Each row is a point on a landscape with many valleys, with its height.
From any point a ball rolls to the lowest of the 2 points nearest to it. It stops when none of these is lower. Distance is the straight distance between rows; heights are no part of it.
rovo: [103 155  84 135 132 135 158 107  89 177  91 163 124 128 130 176  91 132
 105 140 154 140 149 115 109 159  87  93 163  70 157 137  64 118 102 158
 162 127 156 107 160  88  65 126 178 100 127  75 124 172]  height 70.6
ralob: [ 97 164 152  97 117 146 149 140 119 130 101 105 116 145 139 162  94 114
  92 114 145 164 161 126 108 134 161  81 135 142 174 143 117 122 168  88
  69  78 138 120 101 113 161  49 127 158 101 191 184 118]  height 63.4
Vali: [108 117  62 169 119 130  85 138 149 171  81 108  82 126 170 140  90 134
 147 100 159 150 117 117 141 144 112 128  94 138 145 181 139 115 114  81
  96 122  89 116  69 138 126  96 147 136 151 188 113 161]  height 54.5
fumuk: [127 115 116 149 130 139  99 146 133 167 157 119 116 110  87  97 166 121
 150 106 138  82 104 127 167 138  82 125  94  98 134 159 128 114 170 137
 134 135 114 135 146 117 128 172  94 106 128 114 106 139]  height 44.9
gapas: [115 146 139 120 110 122  90 151 122 115 144 158 118 160 142 124 103 171
 145  78  95 138 109  90 126 136 140 123 105  89 120 121 113 102 159 128
 156 150 155 140 183  93 139 139 115 161 163 142  69  99]  height 72.0
luvu: [115 139 170 151 145 109 110 168  94  57 150 128 123 128 120 137 170 147
 110 112 100 103 137  98 119 132 183 186 133 131  86  62 135 149 147 128
 137 120 126 165 186  98 179 167 101 125 170 133 120  99]  height 36.9
Tekud: [ 77 126 129 134 126 136 147 154 143 145 144  85 113 114 200 113 143 117
 148 100 124  92  77 146 150 128 173 171 115 160  87 101  94 127  82 125
 135 157  95 144 102  98 104 113 159 148 107 155 100 143]  height 69.2
limun: [122 128 120 140 168 130 166 163  99 190 147 104  96 160 111 134 167  89
 138 145 145 125 169 175  85 168 150 117 184 117 116 169 105 181 109 163
 125  95 122 138 120  80 144  99 156 170  40  88 168 146]  height 42.6
sot: [112 139 121 131  97 134  89 115 118  68 128 151 116 133 195 163  45 156
  83 128 130 152 150  94 160 115 129 104 108 161 117 147 136  81 140  91
  96 136 145 143 102 138 179 121  97 152 170 185  73  85]  height 68.9
lozul: [154  81 163 151 122 193 142 146 112 192 119 147  83 165 166 125 111 125
 188 131 131 162 140 133  95 172 113 128 162  80 150 153  85 159 135 131
 142 151 118 101 129 135 135  69 118 175  96 131 137 110]  height 25.2
kilu: [146 129 104 149 125 115 137 125 128 108 121 121 106 132 176 135 113 172
 130  94 127 162 159 105 121 134 163 148 135 180 180 189 166 122 159  95
  76  86 121  94 103 159 195 107  97 145 154 203 180 115]  height 45.7
Begem: [117  89 133 141 147 152 141 155 158 152 142  98  68 117 212  82 121  92
 178 119 104 112  85 142 111 151 173 170 114 214 147 152  92 138  84 132
 138 171  95 134  37 164 135  60 162 145 105 204  99 119]  height 78.7
baz: [164  59 126 147 172 122 177 146 125 176 124 147  53 161 149  90 138 118
 220 136 106 152  96 134  66 150 165 160 178 154 163 185  95 154 100 148
 115 146 121 103 131 152 136  71 137 189 148 174 131 110]  height 18.2
kube: [182  85 123 111 101 142 127  96 159 122 144 132 162 102  81  98 167 114
 143 157 130 106 128 143 164  95  69  98 110 151 144 147 165 117 120 109
 141 166 115 120 109 175 132 134 117  74 110 105 117 112]  height 35.5
bof: [130 111 132 167 128 148 116 191 122 127 166 116 114 146 149 130 135 136
 117 110 106 102 127 113 150 149 131 168 102 130 113 128 130 128 178  97
 103 104 100 148 132 109 199 167  70 140 139 166 107 127]  height 41.7
kabis: [154 101 146 151  99 116 129  85 138  76 118 154 179 109 154 118 111 164
 102 117  99 134 112 130 152  95 133 150 109 129  90  71 121 136 117 108
 175 153 138 114 141 141 108 159 133 109 155 129  86 131]  height 57.7
Dup: [ 84 136  89 143 105 112 142 120 141 194 106 124  94  90 171 119 114 123
 182  99 149 121  73 115 150 142 116 148 108 111 151 178  71 113  90 141
 151 166 138  97 117 113  77 118 173 123 135 134  98 169]  height 60.5
Fid: [170 139 145 116 129  77 124 103 146  52 146 124 159  98  58 129 169 116
 101 162 112 102 115 155 156  96  96 134 117 157 117  86 171 130 153 120
 133 115 157 136 144 154 131 208  95  89 145  92 136 143]  height 89.5
mevo: [176  68 100 179 101 108  81 128 151 152 114 116 105 145 110 118 121 136
 127 133 137 151 100 155 163 127  83 122  90  79  91 132 141 152 134 113
 136 111  97 106 106 137 118 165  94 141 144 147  53 139]  height 21.2
vor: [147 106 101 158  96  95  97 112 176 151  11 145 125  96 113 120 128 148
 128 111 159 127 114 100 123 127 102 126  56 106 156  84 147 125  77  89
 133 129  79  91  75 154  91  97 154 119 134 126 171 168]  height 31.6
dosi: [154 107  83 144 116  89 132 111 152 132 129 103 135  97 125 105 176 134
 135 115 125  97  74 163 172  85 113 146 102 159 101 147 137 141  83 128
 154 152  96 110 130 141  80 153 144 106 149 132  71 164]  height 23.6
Muk: [ 73 183 143  98 125 149 151 118  82 155 116 143 131 139 160 173  84 138
 110 104 123 163 162  92 101 142 160 106 151  88 155 125  84 110 152 140
 126 128 158 124 146 108 119 106 159 134 115 106 147 124]  height 63.2
Vut: [160 103 106 174 117  84 115 146 164 117 112 134 108 125 126 114 146 164
 145  98 121 139 103 116 154 122 134 158  84 138 126 128 157 133 135  91
 100  91  97 101 114 137 162 162  93 153 165 182 118 131]  height 22.6
Saral: [140  87 138 127 147 142 173 118 101 122 156 121 145 121 172 137 142 122
 158 141 108 120 159 128 103 134 193 187 159 155 118 134  93 170 110 117
 126 139 116 118 144 142 159  93 148 131 111 119 130 119]  height 56.0
sigag: [ 71 204 190 107 116 148 114  91 104  27 174 155 173 107 145 121  87 137
  55 138 119 110 127  87 149 104 161 152 124 147  90  57 149  72 152 142
 136 173 146 139 124 132 132 181  98 104 182 135 140 102]  height 63.1
tupu: [119 122 116 166 102 117 162 111 106 171  69 160 118 137 137 162 110 168
 129 116 145 168 133  98 106 170 115 123 143  47 146 116  86 145 119 151
 160 108 151  88 160  94  97 116 144 141 133  95 155 160]  height 72.6
kodad: [160 100 120 126 123 166 127 128 137 162  95 142  96 178 190 153  88 142
 150 114 133 173 150 135 112 151 126 114 155  99 148 134  99 155 117 119
 127 130 128 117  99 117 112  73 165 196  88 169  99 118]  height 15.1
tona: [149  89  94 171 120 125 105 147 157 148  91 140  86 158 166 119  98 147
 158  99 126 163 131 103 107 146 121 132 103 145 192 185 148 116 136  83
  93 121  94  99  70 153 167  75 114 154 147 200 150 123]  height 50.5
lofav: [177  62 139 132 104 136 134 108 167 104 121 149 175  77 124  65 152 141
 157 154 120  86 104 107 157 115 113 133  77 161 156 107 158 100  85 117
 145 187  98 108  93 186 151 107 124  63 108 126 127  84]  height 44.2
gozu: [ 97 154 105 130 141 152 126 126  81 145 137 125 109 129 155 172  63 140
  96 108 126 155 172 104 127 148 155 136 148 123 134 192 104 118 203 107
  78  94 140 142 151 107 167 135 113 138 152 143 149 137]  height 52.5
Kifu: [158  68  93 168 110 116 104 139 146 137 136 102 102 132 146 115 148 131
 149 117 124 120  87 157 159 116 119 158 110 133  60 140 128 149 108 112
 145 139 108 130 131 113 137 151 129 167 143 151  49 152]  height 16.6
selu: [107 194 102 102 146 122 127 104 126 119 101 132 165 163  68 166 122  89
  68 161 126 134 116 176  92 110  63  65 176 105 108 126 158 106 141 178
 157  96 182 154 163  78  45 163 156  83 121  58 145 175]  height 78.8
dibeb: [108 139 167  71 124 152 113 173 120  47 221 113 143 108 108 125 145  89
 122 177 106  68 135  86 119 124 135 141 140 191 122  94 141 110 108 134
 138 178 142 191 179 130 176 115 119 108 131  99  72  47]  height 23.9
vaba: [182  92 139 152  99 137 102 117 169 173 125  96 149 139  87 105 168 104
 127 171 133 123  99 190 150 112  44  78 113  92  84 141 148 169 115 127
 189 159  80 124 104 161  72 128 120  98  96  98  82 119]  height 19.9
Rez: [128 177 138  67 122 131 141  71 155  53 122 154 198 105 124 125 119 114
  75 166 124 130  75 129 132  76  59  60  94 157 157  97 179  78 137 119
 138 156 152 119  97 170  62 137 126  53 151 107 131 129]  height 86.1
vov: [187  68 102 175 127 108 109 116 124 164 131 142 100 133  51  88 147 165
 206 147 132 142 136 151 136 128  77 108 130  91 124 180 146 144 154 172
 142  96 130  88 153 155 125 164  64 146 147 113 128 119]  height 37.8
dopi: [ 56 175 141 141 121 105 130 109 146 159  87 132 125 123 109 165  99 150
  60 111 139 151 115 108 104 121 162 136 111  65 107  47 125  99 163 135
 112  99 114 138 137  86  82 162 135 137 190 165 158 156]  height 31.1
pel: [173  77 101 168 172 112 159 145 106 186 126 134  51 197 120 117 131 128
 202 149 131 178 126 163  75 147 132 134 172 113 131 206 103 168 101 168
 120 118 119  97 134 125 123  99 133 232 126 143 126 114]  height 28.2
fesol: [101 197 137  46 121 157 143  76 135  70 137 139 185 117 112 149 105  77
  95 167 152 145  99 149 113 102  71  75 146 142 160 124 175  81 133 133
 133 138 182 145 127 140  62 133 142  66 139  65 164 147]  height 83.5
marig: [104 170 153  99 132 130 155 131 140 147 111 132 155 136 108 153 141 100
 111 128 161 131 127 144 112 130 118  99 160  85 159  90 133 124  99 156
 143 124 153 126 141 105 103 133 159 120  76  68 177 147]  height 70.2
zugab: [ 59 196 134 101 108 133 124 150 169 178 118 113 115  95 168 131 108  98
 142 108 164 107  74 135 148 134 118 101  98 123 161 108  96 112  74 139
 138 165 112 130  77 129  65  76 177 140  92 154 112 134]  height 43.8
Mateg: [ 96 178 139 109 137 160 124 101  99  56 177 139 168  80 131 107  93 128
  71 125 111 105  99 100 173 120 120 146 106 136 134  75 161  63 187 141
 119 145 149 133 127 140  93 209  74  63 166 115 154 130]  height 66.5
gep: [ 85 163 103 122 128 139 127  58  80 139 107 129 123 113 181 182  44 154
  84 124 133 174 196 111 125 120 176 139 163 147 130 174 100 113 160 110
  75 117 140 113 131 146 138 113 131 136 179 152 155 143]  height 46.9
Tabi: [158 121 167 149 153 141 141 136  62 115 134 153 137 178 157 128 121 159
 119 126 107 174 187 121  88 162 179 129 167 108 121 176 126 191 181 118
 143 100 134 126 154 111 183  90  91 174 108 128 161  95]  height 12.9
godif: [ 68 165 136  91 111 148 133 117 131 116 111 121 129 138 168 165  72 119
  89 124 152 144 149 108 133 108 152  88 100 156 146 112 112  83 123  96
  67 132 121 133  72 147 135  57 137 126 125 196 159 102]  height 58.5
zure: [107 148 104 114 135 145 135 135 108 141 178 119 117 113 145 117 126 116
 141 109 124  97 119 119 149 138 135 150 118 132 123 161  95 104 144 125
 122 152 126 131 141 114 132 150 127 112 135 120 107 146]  height 51.6
teb: [ 75 170 154  67 144 150 148 121 164 116 154  88 177 117 131 133 144  78
  87 139 155  89  99 165 141  93 143 155 130 158  92  40 175  86  75 146
 111 149  99 154 122 153 101 150 145 108 111 127 173 134]  height 51.9
Nobo: [142 129 110 105 164 122 134 173 106 113 176 119 117 145  76 135 184 102
 166 118  85  83 150 127  74 135 143 157 153 129  81 136 110 163  88 174
 152 149 138 183 201  94 140 138 152 126 126  67  84  94]  height 22.5
Dul: [125  98 143 117 137 153 159 159 132 143 166 121 113 139 186 126 130 122
 168 115 103  95 118 123 108 145 181 164 156 148 112  83  79 160  96 139
 152 157 127 160 134 107 122 100 162 149 107 129  81 104]  height 63.3
dabud: [ 95 146 166 119 107 134 127 105 125  53 143 135 156 114 177 136 100 165
  85 115 101 111 119 110 151  91 172 155 119 148  73  40 121 101 119 127
 151 172 137 139 153 128 118 170 128 132 169 151  96 107]  height 60.1
pusuk: [139 135 149 100 127 144  73 148 102 117 179 157 105 164  89 104 143 152
 159 112  88 124 152 101 107 137 127 116 121 111 114 152 127 116 157 158
 137 156 164 178 189 100 165 127 109 136 151 103  84  67]  height 67.3
Mun: [ 98 198  98 112 164 146 148 127 117 192 115 124 126 162 142 166  98  92
  81 136 170 123 173 154 101 155  93  90 198  99 133 122 100 125  83 203
 159 116 155 143 136  90  63 122 195 119  59  34 153 150]  height 70.8
sule: [126 128 109 114 109 128 112  98 148 121 106 116 163 127 122 149 125 101
  88 143 154 141 136 159 146 102  88 114 122 127 113 122 150 124 108  99
 119 124 118 133 102 145 111 137 156  95 109 112 127 162]  height 61.2
mupu: [144 106 159 156 130 123  90 201 154 111 170 124  97 130  87  92 167 120
 120 127 111  86  93 106 141 142 112 147  73 114 100  88 145 122 157 118
 126 123 102 171 142 121 177 169  69 131 141 164  84  92]  height 36.0
kedus: [ 75 182 177 119 118 111 122 103 116 111 114 135 151 142 132 148 122 164
  70 103 122 160 146  99 127 116 181 141 138 104 118  62 122 110 154 128
 135 113 137 130 140  96 129 149 120 150 156 148 157 121]  height 27.5
refet: [137 134 151 115 147  83 111 168 170 124 127  93 151 161  29 124 187  93
 142 150 128 115 111 182 118 127 100 117 134  77  88  89 156 160 110 175
 165  95 139 163 145 105 120 167 125 133  80  49 131 135]  height 8.9
gugon: [133 148 147  60 140 121 117 159 116  78 193 122 150 139 107 136 167 113
 140 130 105  78 145 116  96 126 144 144 170 163 111  89 129 144  83 150
 158 155 154 176 195 122 138 127 161 133 134  83  75  70]  height 5.1
mizoz: [157  91 131 148 129  74 138 144 172  98  80 120 124 126 106 121 169 155
 129 114 130 126  94 137 131  94 169 152  86 132 104  69 145 145  87 108
 115  95  93 106  98 140 149 138 123 161 135 153 119 136]  height 17.9
Roze: [107 128 165 118 136 112 154 156 128  66 131 110 152 137 144 148 160 152
 107 120 104 104 133 124 112 108 213 167 152 154  87  38 131 158 103 133
 135 111 125 143 155 118 140 124 138 153 142 158 131 100]  height 30.2
luraz: [155  87 139 139 143 130 140 142 111  85 152 117 141 133 127 126 175 130
 135 158 125 122 169 135 130 124 162 154 154 157 108 136 144 160 133 106
 100 112 110 128 120 153 195 123 115 138 120 132 136 120]  height 49.5
tozu: [ 94 159 120 125 106 108 119 122 165 167  53 126 131  81 137 119 130 120
 126 108 178 117  72 112 143 134  93 117  75  95 157  95 123 110  65 121
 139 156  93 106  85 146  46  95 177 120 121 133 136 172]  height 36.7
ful: [114 149 113  97 151 127 160 135 102 151 170 135 133 102  76 105 169  96
 167 131 104  73 122 129 112 138 119 134 145 138 148 189 103 110 126 178
 143 151 161 132 182 100 122 148 148  92 105  57 139 140]  height 27.7
Velob: [154 170 138  93 125 111 151  75 150  55 142 141 181 102  92 127 153 120
  78 150  99 104  71 140 149  81  86 124 113 150 135  84 190  95 171 129
 150 138 156 116 137 160  70 184 101  49 154  96 152 140]  height 88.0
vodif: [219  54 126 145  97 117 123 102 174 137 127 120 142 127  54  81 171 130
 137 182 112 111 116 173 148  94  44  69 102 125  93 120 159 161 141 123
 165 156  71 113 109 188 109 148  87  66 115 110 103  98]  height 26.7
Poza: [121 131 133  90 137 147 138 146 119  55 198  92 163  83 114 140 146  62
 102 173 122  69 114 122 153 112 140 179 141 215 102 101 147 121  95 118
 125 166 107 165 167 155 165 143 127  78 133 103  96 105]  height 36.8
Turi: [128 180 182  92 139 140  84 140 101  39 175 146 152 104  72  82 152 110
 125 154 111 113 138  88 133 145 142 107 150 147 126 132 178 133 195 147
 124 122 183 202 172  78 201 165 108  93 116  65 189  93]  height 52.0
zapug: [101 163 109  87 133 152 116 110  92 141 130 118 132 144 142 181  77  93
  98 145 149 151 176 140 135 133 132  99 153 116 127 164 109 125 153 104
  95 115 147 148 132 111 133 117 154 150  98 105 133 147]  height 58.4
Fonez: [153  98 147 131 167 112 122 184 135 125 156 105 127 160  41 129 207 112
 180 142 106  84 141 139  89 145 137 145 147  94  83  92 141 173 106 180
 166 114 119 178 168  91 142 132 119 122 104  63 126 107]  height 18.0
Fipu: [ 81 154 113 135 120 125 144 132 129 161 114 126 128 112 153 134 109 140
 135  86 136 123  84 109 139 130 137 147 105  77 148 121  95  92 135 133
 129 143 126 104 148  97 103 145 146 132 143 125 117 162]  height 56.7
zet: [165  86  58 146 110  82 127  85 156 109 102 124 139  83 142 100 131 161
 145  77 120 115 104 114 162  86 120 168  83 183 124 141 138 116 101 112
 129 142 117  92 120 151 109 151 144 108 175 148 100 153]  height 29.6
Buvem: [177  58 100 167 132 107 135 119 107 172 105 145  89 157  82 124 135 155
 196 151 149 176 155 149  98 152 105 111 151  78 130 205 121 167 119 159
 137  91 121  76 142 143 136 124 110 192 127 114 141 140]  height 33.6
bozuf: [150 149 173 136 120 158 138 112  94 115 113 147 115 173 213 150  67 166
 104 105 115 190 174 114 107 148 195 113 171 145 149 155 107 145 152  98
 125 110 148  98 117 132 148  42 124 167 126 194 149  85]  height 15.4
niz: [ 96 196 110  84 153 168 153  70 105 113 119 135 178 122 113 169  84  81
  81 171 144 132 134 159  88 114  79  83 196 133 133 149 155  86 135 162
 132 119 181 143 155 105  54 147 155  57 114  40 192 190]  height 80.7
Fuv: [ 71 166 156 109 114 154 146 124 117 137  92 140 151 103 125 168 102 117
 102 133 156 154 143 107 126 154 137  92 145  79 179 101 116 105 153 122
 116 110 134 116 120 121 117 117 142 107 113 114 198 158]  height 67.0
pesa: [178 103  99 156  96  86  96 107 168 115  96 121 142 106  89 120 136 139
  99 130 127 125 104 139 168  98  69 110  63 112 105 109 162 134 136  90
 134 106 112 108  99 159 105 171 111 103 151 135  95 162]  height 24.6
kav: [ 71 176 136  98 113 156 125 143 141 165 108 110 108 147 193 172  68  97
 124 112 171 133 120 133 137 139 136  94 109 127 154 104  81 105 107 108
  97 138 110 150  59 127  98  43 161 140  95 185 109 118]  height 51.7
ketu: [142 110 112 137 132 140 130 103 100 134 124 148 122 124 165 133  95 148
 147 123 142 179 196 108 127 147 137 126 143 148 181 213 138 142 171  88
  91  99 131  96  95 157 186  99 114 139 122 140 195 133]  height 51.0
nufe: [145  88 138 144 118 159 118 131 117 149 125 142 133 124 115 119 131 122
 139 142 148 145 169 120 144 151 100 113 140 103 158 181 137 153 177 106
 104  99 123 114 112 148 184 129 101 133  88 112 178 139]  height 50.6
sibaz: [144 111 132 128 121 160 148 136 128 125  92 122 109 179 198 154  87 149
 114 106 123 166 155 132  99 121 162 105 134 156 145 122 117 143 116  89
  90 123 120 114  66 137 144  39 160 178 103 209 136  95]  height 4.8
rupat: [127 149 172 143 139 124 134 116  78  99 119 135 143 172 161 142 124 173
  96 108 110 161 171 109 113 137 199 151 166 122  92 111 110 162 152 121
 143 104 146 126 152 101 161 122 127 165 144 136 146 108]  height 21.9
Biba: [163  95 157 157 127  98  99 154 182 157 109  86 140 139  63 102 167 101
 135 164 142 130  95 181 143 128  83 113  95  71  93  86 142 177  91 137
 160 116  93 143  99 144 111 159 110 130  80  82 108 130]  height 14.1
zos: [101  99  77 151 101  99 119 100 163 119  76 123 107  94 187 111 102 160
 136  74 117 131 105 105 132  80 173 178  87 189 122 113 127  99 111 105
  98 136  88  94  97 147 121 123 157 146 169 187 138 149]  height 35.4
mirut: [117 132  94 133 133  89 163 139 108 173 136 143 110 155 122 114 159 141
 169  84  96 116 108 114 110 138 145 146 139 102 114 143  76 128 101 178
 164 146 159 117 188  79 104 139 155 136 138  83  96 133]  height 25.9
Nodul: [157 107 125 149 167 127 135 154 114 197 153  88  88 159  99 125 180  88
 162 170 163 136 165 204 107 154 113 122 184 137 105 178 130 175  60 173
 150 125 110 137  93 128 114 110 164 177  43  90 128 129]  height 47.7
dem: [137 116 106 160 112  70  95 115 173 131  44 140 129  95 128 121  96 147
  88 115 142 140 103 103 143 115 114 128  47  96 135  76 148 121 125  79
 109  89  96 109  91 156  99 153 124 113 171 165 132 171]  height 28.0
bim: [ 78 158 133  78 161 166 158 118 124 102 186  81 166  92 153 140 128  68
 107 152 133  78 118 143 147 113 174 175 140 201 108 108 135 107 101 125
  87 162 104 146 124 156 155 135 146  89 101 121 169 127]  height 45.3
fikiv: [134 127  99 134 126 118 104 130 130 178 140  92 109 133  92 134 177  92
 137 164 161 134 146 191 142 129  91 108 145 135 107 206 138 148  84 135
 135 131 120 124  98 128 110 124 156 156  78 110  96 160]  height 52.1
pofu: [154  83 145 132 101 144 144 117 162 121 114 151 150 122 173 124 113 150
 149 108 125 130 108 144 137 107 124 126 124 119 115  81 105 144  81 126
 169 167 125 113 117 139 108 113 152 136 115 121  76 128]  height 55.0
zedo: [100 193  92 106 151 144 161  97  93 187 109 144 119 152 171 169  71 128
 109 107 134 130 164 127 101 141 124 110 178 103 137 108  56 118  87 187
 150 139 173 131 141  91  54 116 200 125 105  75 113 130]  height 67.7
bep: [118 115 134 121 175 130 183 163 105 153 153 111 135 120 120 133 173  96
 153 138 128  95 152 137  91 144 173 157 179 138 126 137 102 162 101 144
 129 123 131 129 157 116 154 118 153 130  76  81 167 127]  height 49.3
rodeb: [121 121 130 132 123  98 157 113 155 105  96 110 144 131 136 143 154 154
 115 123 128 122 142 151 116  68 198 156 129 163  83  45 143 145  79 118
 105 118 105 106 115 132 132 118 158 163 131 166 150 130]  height 23.5
mor: [146  59 132 140 100 142 142 127 167  92 118 144 151  87 182  93 126 141
 139 129 110 108 114 112 131 102 159 154  94 172 117  77 140 125  82 109
 144 167  92 121 103 153 154 107 146 105 115 160 102 118]  height 50.9
negu: [115 126  96 142 111 121 109 112 136 200 116 100  85 112 124 111 147 115
 167 132 162 129 107 154 155 128 102 114 116 141 156 211 106 128  83 126
 138 162 128 105  97 146  85 105 164 127 112 127  93 154]  height 56.4
zimu: [170  61 166 159 157 123 143 193 110  89 165 125 110 142 101 108 180 139
 175 174 116 113 141 112  92 138 179 150 153 152 148 148 153 164 140 123
 105  98 106 130 142 138 201  79  80 165 141 176 127  95]  height 42.0
tedo: [ 96 146 147 143 123  79 116 137 157 149  73 137 135 124  89 147 121 129
  85 129 145 170 112 125 120 147 130 103  88  58 133  57 129 131 178 112
 115  64 128 136 121 105 107 155 115 131 128 147 167 163]  height 33.7
dod: [140  75 158 131 150 141 158 179 125 154 147 127  85 148 131  95 164 132
 192 133 114 119 104 116  82 147 166 149 142 158 170 162 110 144 133 124
 103 127 111 114 141 131 157  59 104 164 129 190 135  95]  height 31.2
kir: [132 136 115 118 101 151 112 101 106  67 172 155 145 108 175 128  63 151
 105 121 120 119 143  93 185 109  98 124 107 166 138 151 131  91 150 112
 117 150 152 142 115 153 172 154  91 102 177 134  79 103]  height 64.6
kipa: [205  63 110 174 147 134 120 132 139 170 133 134 118 100  74  55 155 171
 205 139 126 113 125 122 176 140  91 118 115 140 146 151 170 127 144 152
 115  86 119 119 144 175 147 184  35 112 147 150 119 101]  height 37.0
Masok: [152 147 161  96 128 162  74 129  88  79 188 157 145 130  63  92 136 127
 128 133  84 117 158  99 125 131  95 102 141 127 116 155 152 132 183 148
 148 145 172 186 181  94 174 164  97  90 140  70 126  88]  height 60.6
sogut: [111 138 104 105 150 116 165 143 104 124 156 134 156 122 106 107 177 126
 158 108  90  73  98 114 113 123 141 170 129 114 127 111 114 114 101 173
 161 167 148 127 192  95  94 160 152  88 137  64 117 130]  height 18.1
Gos: [128 104 128 167 155 152 147 155 139 185 134 107  42 143 190  98 122 102
 184 105 123 141  85 133 121 166 149 172 126 169 179 211  93 136 122 121
 119 148  93  95  77 146 142  55 122 144 124 207 147 125]  height 83.0
buto: [114 127  68 119 117 128  79 109 127 149 110 116 103 112 129 141  96 105
 128 121 160 139 166 123 152 135  91  97 111 164 155 200 140  91 127  86
  74 123 119 132  73 151 142 110 151 110 140 148 122 159]  height 59.0
ginu: [104 146 112  88 121 126 107 132 148 133 136 106 126 110 123 123 133  79
 126 134 165 126 122 147 139 117 121 114 103 176 147 148 137 100  94  96
  88 150 115 135  60 151 135  94 157 117 100 145 139 138]  height 64.1
Lib: [111 133  99 143 111 116 141 102 130 108  98 133 111 131 197 141  74 175
 127  83 113 163 137 109 125 108 189 154 121 184 130 153 123 109 131 105
  93 117 117  86 123 147 150 101 137 155 186 192 139 122]  height 40.5
rul: [143 125 137 121  94 134  73 135 133 124 111 162 135 169 123 140  94 140
 118 120 112 151 119 114 144 131  86  84  95  51 115 107 120 120 155 122
 166 139 164 154 155  96 101 131 119 154 137 127  35 102]  height 74.3
domur: [109 104 115 148 129 161 152 153 136 131 145  91 113 115 205 120 128 120
 144 116 112 104 106 128 142 133 177 178 108 190 125 140  95 129 114 105
 103 147  92 115  88 144 161  92 146 123 118 197 133 131]  height 74.0
losu: [162 126 117 121 123 104 115 108 104  97 149 162 151  99  94  95 142 151
 142 123 120 125 160 120 167 128  89 118 139 131 158 171 167 127 176 135
 126  88 167 129 155 125 157 189  85 100 147 106 136 139]  height 53.3
Ririp: [154 138 146 121 161 157 161 108  70 140 113 144 115 164 188 158  88 140
 115 137 127 189 206 129  83 167 172 105 179 121 144 175  99 184 155 112
 122  97 159 116 122 132 148  62 143 192  75 135 173  99]  height 24.4
Tetup: [ 91 159 108 115 135 130 110  86 150 145  80 104 148 122  84 165 117  90
  50 159 170 133 128 179 125 102  93 114 140 112  91 100 165  93 105 128
 108 107 115 148 113 133  59 169 154 105 140 122 153 202]  height 58.6
pav: [ 77 193 149  96 150 111 112 117 182 141 116  88 140 137 100 164 134  92
  54 131 171 115 107 171 131  81 123 136 120 120  73  40 171  90  85 135
  99 129 101 157 114 123  71 154 144 157 123 143 137 156]  height 55.9
Moza: [133 163 126 112 112  89 114 105 140  99  87 144 171 119  57 145 122 109
  91 169 132 148 105 158 119 107  59  65 128  80 143 111 153 124 161 126
 155  93 180 132 135 128  56 165 127  88 133  85 135 169]  height 77.4
fuzav: [111 158 120 149 115 103 189 117  85 172  68 160 112 135 150 191 110 172
 111 113 152 194 160  98  84 169 159 109 172  92 163 142  84 142 140 159
 136  84 147  75 166  93 120  89 150 167 141 124 196 138]  height 74.1
kig: [117 139 141 147 149 163 173 158  96 209 132 124  85 139 152 137 131 100
 153 122 140 137 159 137 104 177 133 136 160 105 154 172  74 157 139 142
 122 131 120 103 112 108 131  69 134 137  56 101 182 134]  height 35.6
lotod: [141 120 125 111 146 152 120 135 117 144 175 130 135  89  48  79 175 105
 177 145 124  77 120 135 143 135  88 118 133 131 153 179 142 103 173 167
 122 134 149 151 175 115 141 167  95  85 111  86 159 135]  height 37.4
sut: [162  63 129 164 131 124 104 178 156 144 150 143  90 122 105  74 156 159
 175 121 125  97  90 103 151 135 111 140  99 127 133 134 155 109 153 124
 108 111 106 127 141 152 176 160  47 152 163 184  90  96]  height 29.3
Vadi: [113 165 164 114 153 106 114 151  97  62 155 131 132 110  64 126 174 133
 107 125  99  99 148 110 107 133 163 151 136 143 107  94 157 144 176 145
 118 109 149 174 182  86 183 177 103 110 141  92 186 124]  height 43.1
rugib: [155 143 158 105 102 103  94 122 143 106 113 159 162 159  69 119 139 145
 111 149 103 146 111 132 129 105  64  63 109  62 132 110 135 135 153 130
 178 136 172 135 155 121  82 150 111 115 142  98  86 107]  height 75.9
lapef: [169 117 148 158 138  96  85 145 120 101 158 145 118 129  75  94 138 163
 132 129 107 142 153 111 158 151 103 132 119  99 128 122 145 147 205 127
 135  80 156 144 149 121 183 209  48 131 162 117 119 115]  height 49.4
zegi: [136 146 126 111 114 146 124  79  96  90 163 159 182  88 129 111 103 156
 122 132 128 117 137  98 179 124  88 102 117 133 174 158 137 103 173 115
 135 143 163 116 131 145 123 158  99  62 166  90 128 132]  height 58.8
Gana: [162  89 152 168 120 138 102 143 121 131 137 145 129 158 140 122 117 162
 121 134 121 163 160 110 145 160 121 134 116  88 129 130 138 146 191 100
 124  94 123 128 121 134 185 163  73 134 136 145 130 116]  height 46.2

Where does a ball stop that starts at each point below?
sigag => refet
sule => gugon
Rez => mizoz
Vali => Kifu
fuzav => Kifu
pusuk => mizoz
marig => Kifu
